Points on a hilly landscape, in no order, each with its height.
A climber steps from a point to the highest of its 2 nearest points, and stops where none of them is higher. Distance is the straight distance between rows; heights are no part of it.
nitur: [132 149 142 139 143 161 123 166 115 116 157 156 145  50 143 151 131 146
 109  92 145 111 127 102 126]  height 442
puvum: [148 127 126  97 119 114 104 185 122  66 127 110 178 153 155  98  91 135
 129 133 156 135 118 107 198]  height 497
Sifa: [128 150 128 101 102 134 134 108 125 106 134 131 137 180 138  78 175 110
 118 127 121 151 101  86 123]  height 274
dol: [157 123 116 134 105  98 171 156 155 149 163 142 105 122 107  97 162 128
 133 221 125  91 178 121  74]  height 483
kozi: [139  92 107  86 113 103  59 174 133  97  79  50 134 191 140 122  73  75
 141  96 133 176  97 111 185]  height 373
muva: [130 151  95 138 123 118 143 187 118  23 156 110 103  89 122  84  98 117
 155 189 186 133 160 138 140]  height 540
keru: [116 157 100 165 133 129  87 150  88 127 146 114  95 105  97 143 150 106
 134 129 152 114 119 113 145]  height 370
Pemap: [115 144 102 123 117 126 119 129 112 102 145 116  94 168 165 138  85 101
 157 161 150 124 138 117 121]  height 486
bokip: [140 118 154 101 150 173  92  96 157 141 168 124 148  67 134 135 113 119
 114  76  98 133  90 105 155]  height 312
gazo: [127 117 166  45 168 139  77 105 143 143 123 101 171 155 128  96 116  97
  84  71  90 162  68 116 165]  height 337
Gofim: [144 123 104  99  83 116 137 133 122  87  99 105 132 218 182 116 108  82
 158 119 127 149 115 108 150]  height 351
tif: [126 151 150 149 119 128 157  98 146 155 128 119  96 217 111 136 170 166
  94 164 124 103 145 108  60]  height 477
datu: [ 99 144 134 141 146 145 119  72 108 170 141 123  81 112 144 159 143  91
 150 104 140 138 110 143  87]  height 231
bik: [146 107 167  76 102 119 153 132 113 101 114 169 176 181 140  82 174 121
  95 105  83  98  89  96 170]  height 556
daf: [119 132 109 139 129 118 131  98 158 105 141 135  98 172 115 106  97 137
 160 137 103 114  99 104 137]  height 443
zami: [139 113 138  71 159 103  48 130 161 153  92 119 160 152 121 159  64 102
 121  59  93 164  93 152 138]  height 359
dat: [127 140 143  83 171 123  97 139 144 141 123 148 162 116 139 138  74  94
 135 112 107 138  82 115 138]  height 382
Bodel: [130 125 102 106  88 122 111 137  98  85 159 115 128 181 173 112  99 121
 141 179 135 116 149  90 144]  height 507
dipuz: [145 103 106 115 110 101 170 149 124 103 120 132 110 193 188 102 110 104
 137 128 114 138 110  85 125]  height 333
mir: [ 98 139 147 172 137 166 158 108  89 169 123 123 128 100 128 160 150 165
 123 113 163 109 121 143  93]  height 522
vani: [136 140 128 129 128 128 115 159 121  89 162 161 157 108 133 103 117 152
 135 129 127 102 136 111 175]  height 528
Med: [124 144 129  65 152 166  57 114 170 172 150 113 180 104 127 136 114  93
  92  63 117 182 113 124 144]  height 228
Nipi: [142  91 101  94  80 117 114 160 120  77  91  72 128 185 167 101  94  74
 175 131 140 157 117 108 192]  height 361
Reni: [126 128 150 118 155 129 119 124 132 141 135 161 136 105 124 145 117 109
 160 135 100 100 104 124 136]  height 396
retof: [133 153 160  84 146 122 144 121 145 101 133 142 151 196 131 109 127 121
 113  95 111 109  56 103 123]  height 294
buba: [ 75 134  87 163 141 161 103 112  62 153 147 104 109  56 119 138  99 139
 129 126 185 116 157 192 129]  height 261
sedof: [107 113 147 175 101 172 175  98 120 219 154 142 110  66 108 130 155 174
 122 146 139  57 189 149  64]  height 335
dudos: [119 131 124 125 128 147 109  79 129 154 114 139 131  59 102 158 120 135
 154  97 141 169 115 156 122]  height 224
vivu: [115 141 112 127 119 138  79 138 115 105 133 148 100 130  93 113 144 120
 116  98 103 121 106  95 156]  height 358
sobag: [145 116 130  94 117 110  82 127 112 118 104 105 149 200 144 123 123 107
 110  86 108 135  86 103 170]  height 314
Deref: [145 116 152 149 105 148 179  99 175 143 149 159 141 130 143 158 121 184
 137 150 100  85 140 129  96]  height 437
molib: [149 111 126  98 125  97 140 166 116  79  97 134 136 130 144  62 156 108
 134 115 121 167 100  85 161]  height 307
vem: [134 161 125 129 103 141 130 108 130 155 145 162 111 138 104 150 182 129
 116 150 132  81 135 117  69]  height 275
Zum: [117 124  68  96  99 128  55 115 108  91 128 106 106 117 117 133  88 107
 135 133 144 172 134 141 158]  height 412
revul: [149 130 149 191 145 108 192 135 145 130 127 125 113 168 142 122 195 142
 107 159 121 123 133 100 100]  height 460
kopuz: [101 193 104 134 134 125 136 161 129 121 117 153 131 141 130 117 136 110
 144 106 156 138 118 112 132]  height 637
Pigis: [ 88 150  84 127 148 144  51 133 100 147 138 102 140 100 132 158  62  99
 137 125 155 157 152 181 171]  height 233
tib: [120 173 157 143 146 117 175 136 149 113 135 181 132 139 110  85 178 118
 134 134 103  96 109 113 129]  height 363
luk: [134 114 114 140 113 135 154  87 140 135 148 134 126 119 165 171  87 167
 159 144 129 116 142 151  95]  height 397
vuk: [140 117 126  75 126 115  77 169 135 118 105 110 198 166 129  81 121 101
  96  76 110 148  93 105 202]  height 319
limat: [107 122  95 148 124 129  88 144  95 101 125  65 101 131 145 147 104  68
 177 178 166 142 134 171 178]  height 305
Lasa: [136 122 118 106 155 115  86 148 152 139 111 136 143  85 121 117 156  70
 108  70  99 169  81 126 155]  height 316
pusof: [140 166 128 127 112 108 177 136 156 102 150 156 122 165 129  65 171 129
 133 164 115 102 134 100  95]  height 389
mokat: [122 113 144 154 124 136 136  71  99 172 139 126 113 159 140 156 161 148
 142 185 122 101 152 129 118]  height 393
lek: [129 116 124  75 149 104  40 160 146 130  84  60 145 207 144 119  56  80
 115  73 111 184  89 127 154]  height 364
sufid: [104 125 110 175 114 139 131 100  78 139 124 100 105 136 126 184 100 177
 152 166 167 112 163 162 115]  height 264
gotim: [113 128 129  80 138 141  73  70 109 137 147 138 112 101 124 165  64 114
 144 110 122 132 124 125 113]  height 357
kep: [158 104  98  75  98  98 120 157 134  77 128  87 149 166 162  66 106  87
 128 106 141 130  60 102 164]  height 317
mol: [134 131 114 114 109 118 137 115 109 118 110 128 134 101 130 128 164 106
 176 154 144 155 103 138 137]  height 272
Mefi: [118 125 133 147 132 120 155 121  99 112  95  98 114 173 156 137 138 141
 160 150 155 169 125 110 141]  height 674
zubot: [113 144 172 145 132 143 175  69 172 161 124 144 108 176  74 146 160 180
 102 149  97  98 133 131  70]  height 545
dap: [155 136 164 173 131 107 195 148 165 124 140 132 123 138 100  57 169 187
 103 183 125 139 185 100  85]  height 234
gena: [145 139 146  94 112 124 116 145 120  98 144 169 164 149 139 102 153 111
 114 113  90  95 112  89 167]  height 542
mon: [ 83 136  91 172 105 153 143 113  61 168 135 119  96  97 134 151 104 178
 146 152 189  91 172 189  98]  height 303
fab: [144 120 179 115 125 129 178  87 136 107 118 143 175 174 133 125 178 138
  92 101  78 118  92 129 157]  height 525
gepef: [146 118 175 170 120 151 177 118 176 158 166 160 109  99  95 108 170 196
  99 157 113  83 191  98  75]  height 339
nit: [119 135 135  89 115 140 118  92 128 117 130 148 132 173 148  58 127 120
 110  81 101 147  96  89 160]  height 262
lefo: [109 136 116 146 141 127 146 130 115 125 155 118  98 148 151 135 102 118
 145 187 149 101 133 126  75]  height 459
Dira: [142 119 105 169 116 139 147 141 133  85 177 137 108 133 182 107  98 151
 130 152 123 115 163 101 129]  height 171
Mebi: [140 103 175  98 115 168 141  98 159 124 157 164 147  73 146 122 139 130
 105  76  86 109 107  90 129]  height 299
Situf: [118 102  88 146  99 128 107 100  82  95 122  74 100 120 145 172 106 150
 160 183 179 153 136 167 139]  height 238
Nifib: [ 99 142 103 124 122 127  85 104  70 141 102 140 100 129 100 172 103 126
 168 151 132 122 137 153 148]  height 265
timu: [ 74 147  93 132 136 142  76 110  59 143 118 115 109 106 115 155  86 134
 155 135 175 137 151 180 141]  height 248
vanul: [132 115  96  87 127 112  37 161 138 114  95  29 152 175 137 138  75  85
 135 119 148 191 142 147 191]  height 378
buso: [154  88 104 111 118 111 113 114 153 103 135 113 149 135 156 113  90 125
 139  97 101 135  90 138 186]  height 336
Dofu: [106 163 169 125 170 155 134 150 138 135 129 156 160  71 135 148 120 121
 122  77 139 134 111 101 130]  height 421
Galab: [139 126 105 114 104 116  75  92 103 125 109 109 112 146 126 160 138 118
 138 101 122 180 116 134 154]  height 390
valok: [ 98 148  98 160 131 132 152 154  61 125 125 129 116  92 127 134 110 132
 157 179 196  98 164 173  99]  height 356
Ker: [167 117 112 163  93  92 172 180 141  84 124 134 112 123 127  93 141 153
 154 171 143 126 153 116 125]  height 175
Kizog: [105 153 136 124 151 140  77  78  85 197 103 115 134 113 117 188 100 103
 156  94 157 125 121 186 109]  height 360
Pokag: [130 118 131 117 109 136 151  99 164 133 148 170  90 115 123 119 145 103
 133 107  81 109  99 102  96]  height 237
Dizot: [145 110 133 174 107  97 181 173 130 128 105  99 108 179 115 112 184 137
 141 218 144 104 170 101 118]  height 384
Vorun: [144 106 134 114  98 115 134 134 119 107 150 152 129 189 148  88 138 147
 117 161 104  90 139  84 142]  height 527
vuga: [101 127 139 167 118 154 154  79  79 203 118 123 105 132 124 166 160 155
 137 150 156  89 143 165  69]  height 448
pepun: [ 99 133 158 119 172 149  90  98 126 171 112 120 156 102 117 163 132 111
 109  71 122 168  89 141 153]  height 366
serad: [105 112  79 108 117 128  61 128 103  96 108  50  98 133 144 145  61  64
 182 154 165 190 144 177 183]  height 295
lifi: [130 118 105 185 104 103 204 150 129 117 107 126  96 127 129 107 145 163
 152 179 160 136 178 138  96]  height 148
zeni: [133 114 143 146 118 106 192 140 138  96  95 142  96 198 159  88 148 134
 128 129 113 148 117  81 111]  height 318
dekor: [133 137 161 118 124 156  87  71 112 146 136 144 129 166 117 186 126 120
 107  73  96  95 116 118 130]  height 413
kota: [106 111 114 193 115 158 177 139 106 190 155 157  78  52 124 120 139 161
 126 141 153  69 197 170  70]  height 401
ronil: [116 146 130 129 133 120 102  61 100 156 111  84 135 153 151 176 124 116
 164 122 148 136 115 180 125]  height 330
nazu: [164 110 192 128 115 157 180  95 178 112 163 153 137  98 122 118 189 153
  89  99  97  98 111  99 119]  height 281
Rik: [151 128 142  67 133 134  83 156 154 120 135 138 204 112 134  79 134 114
  90  72  96 132  87 108 187]  height 324
rumo: [128 111 103 155 128 128 124  95 129 127 132 121 113  97 149 182  72 140
 162 125 130 130 123 178 137]  height 369
lalel: [155  99 148 117  97  98 169  95 155 120  94 139 100 221 102 133 164 155
 101 132  79 114 108 106  93]  height 279
bor: [139 145 156 175 124  92 208 147 151 164 108 159 123 133  87  91 198 172
 126 174 145 111 165 138  65]  height 288
nuro: [122 133 167  78 167 129  82  83 134 148 107 110 176 154 102 149 124 117
  93  67  84 168  79 137 177]  height 348
Riral: [113 136 179 123 137 147 174  79 104 171 120 164 148 104 110 180 184 121
 131 118 125 105 107 153  96]  height 436
revol: [ 97 133 100 116 154 142 100 155 123 145 118 167 118  44 150 149  90  89
 139 104 146 147 139 155 141]  height 444
loni: [114 136 196 117 145 151 164  77 123 131 111 143 124 147  90 179 172 135
  94  83 100 120  92 133 114]  height 427
molo: [148 131  90 131 102 113 167 143 135 109 171 153 122 109 152 111 141 102
 153 197 142 103 173 138  91]  height 533
mefud: [144  94  95  59 128 116  92 154 140  83 132 111 158 146 162  55  64 106
 116  76 130 152  82 106 168]  height 321
Ril: [136 139 136 182 128 108 168 142 107 116 121  94 100 145 105 114 209 143
 129 181 153 116 137 118 109]  height 418
Popi: [153 125 129 143  96 119 112  88 110 114 108 106 106 207 135 170 149 123
 139 109 121 133 109 127 124]  height 367
pino: [159 127 116 134 131  95 136 178 137  84 110 118 130 126 134 138 136  96
 152 137 134 114  66 120 145]  height 475
rul: [125 149 158 177 136 147 163 141 134 123 180 174 128  44 117  87 150 139
 140 126 131  93 160 127 114]  height 570
Raval: [122 134 148 144 113 167 105  80 119 157 135 151 117 114 110 200 151 139
 112  80 122  96 123 127 103]  height 438
gasen: [114 107  76 117 175 104  60 201 164 129 116  71 151  61 121 141  86  90
 123 126 142 195 149 184 155]  height 405
nof: [125 125 121 142 113 110 122  74 119 140 120 133  72 194 129 140  96 152
 155 161 110 110 149 130  88]  height 505
beto: [134 143 113 114  93 109 145 146 112  92 106 134 119 136 128  92 189 103
 141 146 138 154 120 102 139]  height 292
fuf: [154 119 148 162 145 135 183 141 142 116 166 147 114 112 165 106 168 129
 108 120 108 104 130  86 102]  height 498
Toli: [128 134 145 161 141 117 154 134 155 102 140 146 104 133 118 117 107 174
 133 140 110  91 110 103 121]  height 425
Dimok: [132 104 118  71 139 127  51 162 131 147 122 129 129  97 116 157 126  80
 108  81 105 160 106 123 143]  height 308
veza: [148 126  98 156  85 108 147 123 135 118 119 132  98 170 139 153 178 123
 137 139 125 117 130 130 115]  height 343
rozub: [117 110 106 138 107 119 141 115 119  87 124  90 108 156 158 103 126 135
 176 175 140 169 143 115 174]  height 735
vikad: [147 127 100 170 103 109 172 162 146 149 141 142  74  95  99 107 151 176
  94 179 162 112 211 136  44]  height 277
duso: [125 138 196  81 161 156 116 122 116 134 115 161 177 125 106 165 119 127
  89  87  89 113  87  93 144]  height 380
vagop: [125 132 123 148 146 123 107 108 110 121 123  70 133 150 146 154 107 102
 182 153 159 139 111 163 163]  height 315
Pon: [150 125 180 174 132 120 195 134 171 177 123 134 118 184  93 122 201 140
  66 172  86  88 173 120  92]  height 581
mafu: [136 102 126 194 129 127 179 134 119 165 152  94 102 107 129 143 129 195
 114 206 174  92 180 150  70]  height 495
pifim: [105 153 107 131 166 142 112 153  91  96 159 110 137  82 135 146  86 120
 134 165 168 126 130 138 138]  height 565
zik: [138 103 139  93 177 124  80 169 170 139  94 126 168 140 141 129  93 107
  96  49  86 180  76 125 168]  height 350
Gan: [136 100 134 129  84 104 169 115 143  89  88 125 101 241 122  85 161 132
  98 123  95 128  92  98 127]  height 297
Fipi: [110 147 113  86 149 156  85 110 139 145 152 113 141  84 154 120  92 102
 124  85 122 190 134 138 145]  height 239
tuzit: [126 125 100  99 150 143  23 128 116 166 143  94 150 103 136 179  76 108
 120 102 124 159 151 157 153]  height 223
logib: [115 121  87 104 121 112  96 201 120  53 110  74 158 118 146 105  67  89
 154 159 155 179 165 143 210]  height 467
Bebot: [109 150 119 130 130 124 146 118 112 124 112 152 144  73 112 128 160 146
 150 113 149 150 129 146 147]  height 253
vab: [131 129 134 117 133  97  88 100  98 138 104 128 110 191 163 161  70  92
 166  98 110 160 118 131 126]  height 340
boti: [114 140  97 110 178 122  77 183 157 163 117 124 159  63 116 138  77  87
 126  94 136 181 131 149 150]  height 420
bine: [ 98 141 200 148 134 168 197  93 130 179 109 157 128 115  81 182 194 134
 101 117 117  72 129 153  76]  height 362
sulel: [125 135 140  98 148 152 102 110 142 116 143 122 158  53 110 113 150 143
 115  92 124 161  96 115 154]  height 320
Lugi: [131 111 197  74 152 136 150 111 122 113 100 144 166 187 113 167 131 126
  64  61  72 101  71 110 146]  height 365
nalat: [129 141 153 135 153 145  78 128 114 140 127 125 141 167 126 179 108 114
  96  71 102 111  86 119 166]  height 398
febif: [128 125  75  76 126 117  47 166 135 101 114 103 139  96 108 105  94 120
 106  97 132 187 123 122 170]  height 432
rigem: [130 101 172  91 138 139 138  78 118 119 135 133 105 189 141 135 119 145
 101 113  80 104  93  78  97]  height 311
pera: [155  94 148 131 131 125 134 131 133 118  99 157 128 154 144 145 125 130
 108  75  77 119  86 105 149]  height 334
kun: [148 102 158  79 133 137 125 124 140 115  98 150 162 177 145 131 130 110
  71  33  86 129  68 107 144]  height 352
tugof: [128 124 166  95 139 149 149 100 145  92 154 143 135 154 122 100 130 151
  88  95 100 100  77  81 114]  height 302
Biri: [145 112  83 162 103 119 131 158 126  76 140 129 107 132 171 134  88 144
 133 132 124 113 128 121 160]  height 180
ras: [113 143 106  90 165 115  55 142 154 152  91  81 145 111 108 146 100  93
 141 101 143 204 121 159 149]  height 403
Dib: [128 124 165 111 144 107 117 118  99 114  82 123 146 201 114 123 144 119
 124 111  95 144  94 103 186]  height 306
bonat: [115 147  78 116 110 121 141 162 118  65 168 136 111 109 163  91 100  86
 149 194 162 125 166 138 137]  height 585
nede: [147 137 166 128 115 145 166 112 152 110 154 165 141  61  89 134 187 160
 119 108 122 101 103 115 110]  height 263
Fid: [128 112  94  57 111 115  40 130 131 135 119 100 147 151 134 103  84  98
 120  93  98 183 119 133 176]  height 417
betep: [115 134 122 141 112 115 166  89 154 151 116 148  74 153 111 120 115 167
 142 163 117 123 155 119  61]  height 568
duvoz: [165 125 148 134 125  95 149 156 117  83 127 118 157 121 120 132 167 147
 141 165 127 112  91 116 158]  height 492
Basag: [123 134  90 181 100 106 182 168 134 120 134 104  85 119 114  79 143 137
 166 225 177 116 206 157  95]  height 110
Gov: [ 99 117  67 185  94 137 182 150  84 134 129 100  78  83 121 101 105 171
 132 206 196  95 197 228  89]  height 36
Tela: [130 162 186 155 146 113 184 149 138 124 126 186 143 124  91  88 190 161
 126 144 117  89 149 122 106]  height 338
gobet: [110 131  82 133 132 146 126 123 117 100 145 126 145  36 156 135  87 112
 141 141 163 154 161 198 154]  height 485
vip: [149 126  97 199 114 118 165 124 141 128 163  89 110 137 147 147 138 172
 137 192 158  93 154 148 101]  height 560
Sel: [123 138 131 129 156 131 117 131 142 109 107 113 114 132 133 107 118 125
 101  55 126 176  79  96 154]  height 431
taz: [108 122  85 134 179 147  96 169 121  99 156 114 145  32 145 127  61 102
 112 135 165 155 173 181 166]  height 520
geke: [103 140 107 106 146 110  64 108 114 153  83 102 128 142 123 136  77  86
 174 108 135 206 141 162 166]  height 383
pas: [127 101 117 181 134 141 180 130 118 129 158 148  75  49 143 133 130 164
 121 158 153 111 174 142  72]  height 470
tana: [124 148  93 126 147 121  88 173 143 103 117 107 143 114 131 108  93 107
 114  83 133 184 101 122 182]  height 446
gefo: [139 108 174 169 131 137 199 117 168 182 138 169 120  99 102 145 136 179
 120 170 105  82 180 134  73]  height 381
sok: [137 134  93 143 125 101 107 182 138  89 116  90 138 131 147 131 108  88
 157 131 151 156 103 133 176]  height 461
Nosu: [113 139 114 140 113 137 130 104 103 126 116 161 109 106 104 128 138 169
 140 136 119 147 149 118 137]  height 280
Rer: [112 127 160 156 143 172 136 110 113 148 143 149 119  93 136 166 143 152
 113 111 124 103 136 108 111]  height 471
narap: [108 129 109 159 110 137 144 100 113 159 137 130  97 127 114 119 157 157
 147 207 138 112 187 148 111]  height 353
pav: [165 110 121 116 107 104 140 161 126  53 131 129 167 141 142  83 111 152
 158 155 131 109 117 102 175]  height 511
vegik: [159 133 160 101 146 133 121 132 146 100 148 152 175  71 122  72 151 130
 110  81 103 148 105  98 172]  height 331
seg: [127 142 187 122 157 134 154 118 132 103 146 169 146  95 104  71 168 132
 114 101  88 111 118  88 145]  height 346
mevu: [133 129 140 124 132 107 138 171 118  93  85 166 136 147 125 120 102 138
 126  89 119 126  94  88 152]  height 322
Tof: [139 149 152 156 146 137 156 146 124 120 117 126 153 141 153 172 162 123
 115  96 135 118  87 119 115]  height 532
suvo: [120 140 142 124 146 105 113 115 114 126  89 140 164 147 107 125 140 114
 150 125 109 147  94 134 193]  height 296
vipi: [122 123 125  89 143 109  78  94 134 123 109  85 128 195 163 119  63  92
 143  85 122 184  98 126 137]  height 355
romo: [106 128  82 195  99 114 179 138 110 138 124  91  89 129 105 110 113 147
 160 224 188  98 202 198  94]  height 73
musu: [127 126 143 154 114 146 152 116 126 130 146 161 110 109  89 115 170 191
 108 144 123 105 174  90 106]  height 310
Vekon: [163 107 120 164 120 104 195 114 184 205 114 105  95 150 113 126 159 176
 110 197 140 136 178 159  61]  height 559
lopel: [156  80 164 112 112 112 176 135 138  97 126 166 147 192 137  61 166 120
  77  78  74  68  86  99 155]  height 539
fod: [121 137 117 145 147 134 143 176 105  80 170 143 132  52 142 118 102 137
 134 156 165 100 167 135 112]  height 531
tika: [140  77 135  64 160 118  46 152 177 168  95  95 193 170 132  82  99  99
  75  48  77 187 111 130 172]  height 341
nuku: [120 134 113  69 129 116  99 153 118 105 145 149 139 152 138 108  71  92
 157 148 108 117 100 105 139]  height 372
toki: [102 129 139 116 128 170 101  65 125 137 168 145 100 106 129 140  75 153
 141 117 110 114 133 111 107]  height 342
Kova: [150 116 117 175 110 113 174 128 172 217 126 126 103 112  85  99 147 187
 110 219 146  92 211 159  84]  height 447
Zizez: [128 120 132 140 143 133 110 125  92  97 126  84 133 152 158 134 144 134
 122 124 138 155 103  90 172]  height 630
tefi: [167 104 151 140 117 119 182 145 151 104 145 158 117 158 152  98 180 132
  83  93  75  81 115  86 128]  height 523
delir: [125 153 123 147 138 110 191 131 161 143 137 132  99 171 110 118 109 150
 150 200 142 104 143 111  59]  height 494
tila: [100 141 123 169 154 134  90 122 103 144 131 122 100 140 138 166 112 115
 129  99 129 106 106 132 148]  height 386
Vove: [118 116 106 173  99 143 169 130 119 159 153 111 112  75 102 131 135 200
 133 192 179  72 164 186  53]  height 419
dimiv: [118 129 115  99 154 150  89 138 106 117 143  99 157  95 143 175  90 125
 131 132 163 144 111 126 150]  height 589
zir: [122 125 106 152 110 120 166 118 154 137 153 176  81  94 120 103 158 123
 155 134 104 107 157 131 101]  height 217
Kobag: [123 158  93 128 126 120 107 129 124 154  90 121 163 110 133 162 138  86
 156 102 160 166 110 179 145]  height 182
fomip: [ 99 141 162 165 120 165 198 115 122 194 133 141 129  73  85 122 200 171
 128 138 157  74 152 168  64]  height 270
bov: [143 138 139 125  91 103 172 133 174 137 128 137 110 205 102  88 175 145
  93 185 110 106 155  90  74]  height 426
napaf: [ 97 172 125 172 149 157 145 117 139 148 164 158 126  78 118 105 125 135
 160 131 135  92 148 149 132]  height 625
sul: [116 122 135 118 157 143 134 123 120 174 138 170 133  68 150 151 106  99
 163 128 138 119 130 142 115]  height 416
bolu: [138 113 122 159 108 124 155 142 122 125 147 131  88 127 125 125 153 187
 101 168 139 117 176  85  70]  height 284
pel: [152 141 113 128 141  99 136 182 130  85 133 154 136  65 133 128 130 100
 143 119 148 132  95 116 117]  height 457
mipa: [158 127 131 174 116  80 169 180 143 160 125 108  96 149  92  95 178 122
 131 229 149 101 199 118  78]  height 430
tepo: [143 132 145 143 103 143 171 104 144 124 133 172 158 167 138 140 156 156
 110 109  99 100 128 122 114]  height 481
Nezi: [127 104  98  82 148 104  24 195 173 143 114  73 168 152 119  89  82 115
  78  64 114 186 113 129 161]  height 329
nuvak: [141 127 133 179 129 140 169 149 132 119 186 157 117  68 149 104 142 161
 128 153 153  89 195 127  94]  height 524
Taru: [121 117 165 140 134 141 152  61 141 155 104 161  99 156  93 146 172 149
 117 101  72 106 112 136 111]  height 472
garu: [121 133 136 145 119 150 103  65  93 185 115 132 120 109 114 204 116 136
 140  68 133 110 127 176  93]  height 395
Kemul: [135 124 122 126 111 103 161  84 147 128 120 134 130 195 143 120 103 143
 166 165 101 113 130 132 127]  height 466
Vupa: [120 163 135 106 106 145 128  89 113 155 141 150 109 155 141 150 152  94
 135 114 127 117 119 126  83]  height 252
tav: [119 104  82 155  92 121 139 155  92  61 111 106  98 112 128 137 108 134
 168 197 184 141 179 159 152]  height 214
gop: [140 104  91  78 128 126  86 118 156  96 173 118 149 104 166 106  58 121
 137 106 127 156 100 130 164]  height 328
laf: [141 124  93  90 121 117  70 220 136  88 115  84 183 134 140  80  92  92
 128 114 141 161 144 125 204]  height 484
raro: [130 114 137 104 160 132  59 121 112 116 122  64 156 135 136 140 100 125
 110 106 138 172  94 110 171]  height 610
pebe: [120 153 109 102 115 158  99  88 138 123 158 134 136 127 151 108 119 106
 129 105 118 155 123 118 147]  height 251
vod: [119 114 141 102 117 154 131  77 130 131 174 138  95 143 129 125 107 162
 112 140  98 105 137  84  83]  height 323
Gime: [106 150  83 124 120 143 104 103 122 159 120 102 131  71 136 167 108 103
 149 100 182 164 118 199 131]  height 199
tuda: [150 105 138 106  98 116 172 103 157 138 124 184 100 154  92 119 185 132
 113 141  73 100 128 105  79]  height 257
lupi: [133 122 174  94 152 155  98 166 136 150 111 163 196  80 120 161 110 122
  99  54 113 149 111  93 150]  height 399
Molug: [154 152 153 135 118 118 164 149 123  82 143 152 130  66  94  97 187 174
 125 135 161 113 128 102 105]  height 244
natut: [137 116 105  73 166 128  37 197 183 140 144  81 196 113 141 130  67 107
  87  95 121 170 119 134 150]  height 327
kogem: [144 113 129 188 107 138 186 149 146 206 161 128 103  71 105  95 168 195
  91 193 167  98 226 154  58]  height 354
ruras: [122 116 153 164 139 127 194 135 107 175 118 117 128 123 123 136 155 184
 129 178 175 100 166 135  66]  height 496
bivi: [122 133 128  85 152 118  64 127 144 160 112 126 132 118 126 172  47  96
 159 104 118 140 100 147 125]  height 371
Fozes: [153 104  99 132 123 124 104 105 153 120 127 136 135  98 158 162  98 130
 142  94  98 140  95 149 154]  height 349
detu: [121 128 159  91 149 134 109 117 110 145 107 148 135 122 118 144 178  71
 114  78  91 140  76  98 141]  height 326
buzup: [112 130 103 138 162 134  97 187 110  88 158 114 144  79 163 122  75  91
 130 153 159 164 149 136 171]  height 541
Nilo: [157 108 149 168 115 124 183  96 187 211 114 132 115 170 103 140 183 157
  86 181  98 121 172 144  75]  height 673
vuvo: [129 130  74 164  71 123 141 124 124 120 130 134  87 161 150 155 112 157
 128 149 150 119 170 137 109]  height 309
somaz: [129 141 145 164 126 131 176 126 101 140 127 120 150 120 139 165 167 149
 146 147 171 118 114 142  97]  height 591
nedid: [144 124 174  81 141 113  74  90  91 142  98 137 126 196 138 171 112  85
 131  75  91 157 101 127 119]  height 325
Zipod: [135 158 125 115 121 130 119  99 131 159  89 148 147 135 118 188 140  96
 145  79 122 140 100 163 125]  height 164
vere: [171 124 179 144 128 106 206 144 195 151 126 174 114 156  75 100 190 154
  64 153  76  88 160 109  80]  height 526
gikir: [126 167 169 139 119 148 180 113 152 141 137 163 130 148  93 149 210 119
  88 124 120  78 125 115  80]  height 301
Zerol: [102 151 132  99 177 138  61 127 140 189  92 101 146  93  93 158 132  89
 121  68 136 185 112 154 132]  height 385
Lal: [129 107 170  75 160 145  90 102 121 121 138 125 136 136 138 114 146  93
 100  93  74 128  69  86 155]  height 332
ziguf: [142 119  84 168 105 108 149 154 110  84 131 125 113  83 142 136 136 133
 154 151 147 135 150 155 145]  height 193
fero: [101 200 116 132 139 138 145 150 113 112 161 159 124 108 122  96 138 121
 142 155 161 108 143 118 116]  height 699
Naden: [116 146 111 173 109 114 147 139  84 128 124 127 114  98  89 106 186 152
 155 181 160 113 168 150 127]  height 368
kosos: [123 102  99 170 110 130 169 168  82 137 130 149 109  77 147 146 122 150
 137 184 169 100 201 164  87]  height 409
Gotuz: [103 147 148 124 136 131  93  97  90 149 100 120 144 132  84 161 157 123
 152 136 127 133 117 149 165]  height 282
Buri: [118 102  81  90 154 100  51 197 163 124  99  52 163 120 134 132  42  87
 138 142 130 197 137 160 170]  height 392
tomu: [ 93 144 210 119 151 173 155 120 129 146  98 176 153  63 102 160 140 129
 128  82 130 119 114 109 103]  height 379

For each start below, name the point where the climber stops.
tuda | boti
gobet | rozub
mefud | bik
Biri | fero
pera | somaz
rigem | revol
romo | fero
Kobag | bik
buba | fero
Nezi | revol

Call two points neighbours if one is among the 2 nearest of the other. Go from one point of each pair to the other, from neighbour to neighbour, staying as high as possible. Name the lowest point that can't be avoided.
bik / betep | lefo
somaz / vip | mafu
zubot / Riral | loni
rozub / fero | nuvak
